Each row is a point on a landscape with many peaks, with its height.
From any point a climber takes the steepest step (rise divided by distance) to one of its 2 nearest points. It stops when none of these is higher. Distance is the straight distance between rows; heights are no part of it.
K575: [119 144 119 145 137 105 136 178 139  53 196 102 138  92 103  81 169 109
 128 110  90 153]  (h 0.71)
K503: [133 156 130  95  91 165 120 160 154 131 161  83 142 138 141  92 135 144
 174 117 125 119]  (h 4.28)
K23: [128 157 131 149 144 118 150 152 125 170 109 155  98 151 151 158 181 148
  74 113 138 141]  (h 6.88)
K880: [107 109 134 166 164 102 127 156 124 159  99 129 130  97 113  99 172 105
 144 158 131 139]  (h 6.68)
K632: [129 128 120 171 192 105 147 162 125  93 111 129 119 180 137  92 140 121
 114 115 158 160]  (h 1.08)
K41: [138 157 152 188 131 142 109 131 168  74 110 147  79 129 188 174 130 189
 131  71 119 173]  (h 2.32)
K319: [156  96  94 159 130 127 206 165 105  98 106 114 138 146 182 151 135 133
  95 187 166 152]  (h 4.90)
K427: [137 121 132 102 104 146 127 116 111 150 146 126 130 133 119 129 100 121
 136 133 115 103]  (h 4.15)
K786: [109  93 115  90 125 141 117  59  80 166 100 120 102 111  71 172  90 124
 111 156 136  87]  (h 3.21)
K576: [102 111 143 143 163 115 101 123 134 118 112 153 127 148 137 130  85 128
 146 132 152 142]  (h 5.48)
K247: [115 119 139 172 182  85 125 150 155  92 130 163 112 149 119  53 141 121
 113  91 137 177]  (h 1.22)
K407: [150 165 106 149 138 150 130 165 124  62 173  86 109 112 136 136 176 150
 140  85  99 137]  (h 0.44)
K846: [168 183 108 105 111 168 108  86 129 120 125 128 132 131 102 102 139 126
 145  58 107  96]  (h 3.79)
K233: [ 95 134 154  96 107 126 117 153 144 181 143  69 132 104  76  73 173 136
 128 124 108  94]  (h 5.01)
K399: [133  86  90 136 141 109 166 147  81 121 113 130 160 109 144 161 134 105
 108 207 159 141]  (h 4.58)
K908: [109 103 138 112  98 135 127 127 129 186 112 110 145 127 117 125 124 137
 159 167 139 118]  (h 3.83)
K282: [119 121 143 117 103 144 111  43 116  98  95 175 104 152 109 168  47 140
 112 120 150 112]  (h 2.45)
K458: [127 125 175 164 133  95 125 168 150 182 140 172  98 105 165 144 140 138
  85 133 101 151]  (h 5.90)
K472: [164 151 121 146 119 158 143  93 135  63 119 140 126 162 144 121  70 120
 145  87 131 116]  (h 2.80)
K135: [149 129 111  86 129 142 132 106 100  79 159 100 150 200 127  96  54 100
 162 105 127 109]  (h 2.49)
K231: [120 107 118 102 116 155 161 142 124 175 150  66 124 113 115 134 161 140
  64 164 136  73]  (h 5.47)
K79: [159 115 144 166 126 137 139 100 173  65 132 183 131 151 166  92  60 128
 152  84 119 159]  (h 2.37)
K76: [158 166 114 136 114 144  99  98 152 108 132 150 143  94 114 100 155 129
 162  66 103 134]  (h 3.08)
K266: [141 156 107 160 153 128 173 148 126 150  93 115  97 162 124 101 200 128
  65 109 128 125]  (h 6.37)
K381: [139 164 113 126 146 113 118 120 133 156  86 143 142 148 111  72 187 110
 140  89 125 143]  (h 3.81)
K586: [159 136 136 138 132 127 115 107 135  87 168 149 139 123 144 149  90 111
 142  85  99 126]  (h 3.43)
K940: [138 138 146 179 178 105 118 144 159 102 158 166  99 126 141 117 137 132
  95  73  96 164]  (h 1.43)
K311: [129 182  70 132 134 162 107 111 144 111  67 118 135 114 100 132 192 168
 155  97 170 124]  (h 5.15)
K185: [ 88 104 127 143 167  76 143 169 131  82 152 135 142 136  86  50 146  92
 109 131 130 169]  (h 1.07)
K161: [ 82 123 163 141 151 116  83 182 187 143 168 132 117 125 142 122 127 163
 130 121 126 155]  (h 3.91)
K330: [ 94 108 106 146 171 134 155 142 126 134 104 134 112 168 126 140 138 152
  56 152 191 133]  (h 5.45)
K345: [146 169  68 114 144 137 163 154 120 137 101  88 138 141 110 112 223 135
  69 132 140 120]  (h 5.89)
K248: [104 102 113 149 112 118 143 128 131 150  93 124 141  62  74  63 180 108
 130 171 109 132]  (h 6.25)
K133: [116 100  93  81 132 146 163 130 106 180 125 105 146 141 114 170 156 140
  50 179 172 108]  (h 5.20)
K513: [142 136 144  64 101 136 116 118 103 160 175  81 147 145 121 109 102 101
 174 118  97  93]  (h 3.74)
K630: [132 110 149 127 150 110 118 124  97 226 106  99 127  91 116 144 161  98
 147 169 120  84]  (h 3.33)
K477: [141 100 153 152 112 115 123 113 171 115 143 195 133 121 162 102  65 129
 142 111  96 167]  (h 2.12)
K145: [119 131 148 164 157 122  80  72 152  60 112 174 103 116 142 187  54 138
 126  98 147 125]  (h 3.97)
K842: [ 98 112 152  94 149  96  84 136 152 134 174 148 144 154 148 155  72 133
 142 120 130 150]  (h 4.74)
K874: [136 132 121 112  85 168  91  68 161 102 134 148 148  95 104  99 100 146
 190  79 102 131]  (h 3.52)
K382: [ 92  79 127 121 170 101 130 133  99 148 116 140 131 166 112 121 100 115
 120 171 161 135]  (h 6.09)
K923: [141 102 120 147 139 117 150 118  87 193  94 132 121  93 117 161 168 107
  92 179 128 106]  (h 3.13)
K961: [131 111  94 148 104 142 134 107 111 135  96 119 144  69  91  81 147 109
 171 166 113 120]  (h 5.84)
K563: [160 174 128 179 159 126 117 115 151  68 125 173 101 139 154 157 142 149
 110  51 125 165]  (h 1.83)
K366: [122 132  88 120 101 132 140 140 127 112 151 153 138 109  97  97 150 124
 110 129 111 139]  (h 4.66)
K11: [112 109 121  76 124 116 121  44  66 133  94 146 117 141  94 199  81 102
 118 151 148 108]  (h 3.69)
K700: [128 113 164 126 152  71  78 113 144 172 147 195 143  87 127 150 121 112
 128 106  96 158]  (h 4.89)
K554: [147 158  87 146  94 147 151 182 136  47 179 109 127  86 121 105 176 140
 128 109  92 148]  (h 0.52)
K263: [124 129 130 108 108 113 148 138 111 100  83 147 153 161 186 207 118 131
 124 182 203 150]  (h 3.94)
K253: [147 139 110 110 129 166 129 114  94  77 189  82 134 157 105 113  74 108
 147 105 106  74]  (h 2.14)
K481: [ 95 123 143  56  78 145 103  33 122 123 114 146 104 134  98 179  51 148
 136 123 127 116]  (h 1.98)
K863: [144 131  99 116  91 116 160 160 119 135 116 146 161 114 133  89 169 115
 136 159 114 158]  (h 5.04)
K667: [161 157 116 115 131 149 104  75 120 142 116  88 132 115  83  77 147 111
 184  79 107  86]  (h 4.55)
K47: [149 158 126 159 171 158 131 151 110  76 154  57  86 148 151 167 136 152
 140  91 119 103]  (h 0.72)
K562: [126 118 160 135 123  73 115 178 125 167 154 123 155  69 135 107 187  88
 163 155  86 153]  (h 6.11)
K926: [ 96 147  71 126 151 178 114 112 133 109  91 100 127 116  79 154 169 176
 116 130 188 107]  (h 5.79)
K886: [154 144 155 151 132 100 139 163 121 168 127 171  98 123 183 213 160 142
  77 130 120 157]  (h 6.34)
K508: [106 110 141 106 157 123 118 102 100 112  93 109 134 205 149 165  50 119
 147 150 186 109]  (h 3.40)
K447: [152 140 124 141 127 105 135 165 103 135 123 122 156  98 161 137 175 100
 174 147 118 154]  (h 5.55)
K118: [126 127 132  78 128 104 128 103  83 152 100 148 140 170 137 197 113 111
 109 146 168 111]  (h 4.41)
K558: [108  85 130 122 156 106 162 139 105 177  86 150 125 185 135 121 115 125
  85 179 190 143]  (h 5.75)
K580: [135  88 176 122 121 100 122 118 170 152 159 164 127 155 170  96  35 130
 129 115  85 141]  (h 2.33)
K657: [119 105 144 122 129 128 142 107 112 114  83 118 140 162 173 184  75 124
 148 179 193 114]  (h 3.80)
K479: [140 121 111 108 152 143 146 103  87  99 107  82 145 199 124 119  65  92
 163 141 158  94]  (h 2.88)
K70: [134 117 159 136 111 107  89  64 139  63 117 198 125 108 156 189  51 122
 143 121 135 134]  (h 3.34)
K688: [145 166 126 188 105 186 125 111 164  66 117 136  85  99 149 171 130 184
 134  82 120 131]  (h 2.81)
K907: [127 138 135 168 184 132 132 156 125  97 139 104  92 169 148 148 120 137
 119 109 140 131]  (h 0.92)
K913: [123 126 102 102  66 151 122 110 140 106 146 154 149 105  93  77 112 143
 153 122 104 151]  (h 4.21)
K568: [103 148 128  89 133 107 106 149 150 163 120 108 165 155 116  59 167 122
 178 110 136 148]  (h 4.30)
K349: [137 115 179 148 137  76 108 145 149 201 121 184 129 104 158 124 139 109
 129 126  98 156]  (h 5.54)
K15: [139 114 178  95 108 108 105 116 139 170 163 148 119 161 181 164  21 124
 108 133  89 115]  (h 2.63)
K493: [104 122 132 122 121 143 150 146 142 177 133  79 109 117  91  92 172 143
  88 134 123  84]  (h 5.26)
K805: [109 148 142  84 119 136  96 152 161 154 146  73 158 118 107  59 170 138
 198 106 119 118]  (h 4.64)
K707: [153 154 129 177  92 195 137 133 150 106 152 106  72  85 143 153 133 180
 111 102  98  96]  (h 3.20)
K986: [145 193  59 102 126 153 131 127 119 134  81 113 144 129  98 119 206 151
 109 114 150 117]  (h 5.37)
K812: [111 119  93 160 151 137 171 167 137  97  98 130 123 150 150 141 155 163
  83 158 179 165]  (h 5.19)
K346: [121  87 105 106 134 137 143  80  83 189  77 115 134 115  96 143 135 112
 116 174 145  95]  (h 2.94)
K394: [105 131 125 178 152 160 104  88 137  74  86 141  95 127 124 178  82 161
 134 128 177 114]  (h 4.69)
K466: [140 136  98 135 140 152 124 102 102 117 110  81 138 108  76  64 142 101
 177 127 116  96]  (h 5.22)
K884: [141 131 170 139  71 150 170 171 159 176 144  70 108 118 135  71 158 123
 105 138  74  89]  (h 3.67)
K891: [158 131 144 131 141  95 110 120 124 126 171 167 141  98 130 141 124  93
 129  94  80 150]  (h 4.08)
K216: [127 121 128 128 102 125 129  73 121  72 104 197 125 141 135 154  65 124
 120 129 153 149]  (h 2.85)
K420: [ 91  94 162 159 137  84 124 179 130 166 134 119 132  60 109 120 185 104
 132 182 110 139]  (h 6.39)
K974: [125 123 149 119  72 154 137 173 160 126 180 106 138 124 156  94 106 142
 152 147 108 128]  (h 4.03)
K927: [142 115 156 142  71 147 178 171 147 156 147 107 126 149 169  65 112 118
 127 149  94 119]  (h 3.84)
K928: [110 131 157 104 156 108  94 173 154 124 182 104 145 150 159 129 122 125
 162 120 131 151]  (h 4.22)
K317: [161 129 162  49  86 118 121 117 109 187 195 122 134 147 139 141  86  99
 132 113  70  97]  (h 3.38)
K771: [145 109 163  75  78 113 122  93 106 159 171 167 127 142 148 174  49 107
 109 131  84 118]  (h 2.98)
K893: [125 138  98 135 158  81 135 166 122  70 174 142 150 112 104  86 183  88
 105 104 101 172]  (h 0.88)
K69: [ 93 140  96 132 147 177 107  97 125  87 103 110 114 144  97 169 106 161
 119 129 188  96]  (h 5.25)
K722: [141 127 100 122 110 114 152 150 101 120 101 145 156 112 160 194 155 126
 125 178 166 151]  (h 4.27)
K719: [111 102 145  73 110 113 112 134  95 211 130  89 148  98  95 115 156 107
 176 171 114 111]  (h 3.58)
K121: [ 68 106 145 157 145 133  86 178 168 130 143 108 129  78 121 120 149 165
 164 161 142 147]  (h 3.70)
K289: [126 107 106  92 107 123 163 104  89 177  93 150 141 134 127 200 145 130
  65 179 171 124]  (h 4.92)
K180: [157 161 148 155  86 165 147 153 159 139 154  86  88 101 135  97 163 149
 116 101  77  86]  (h 3.48)

Where does a climber stop that starts at each point below?
K913 -> K880
K508 -> K382
K346 -> K231
K481 -> K231
K76 -> K880
K586 -> K23
K940 -> K805
K580 -> K427
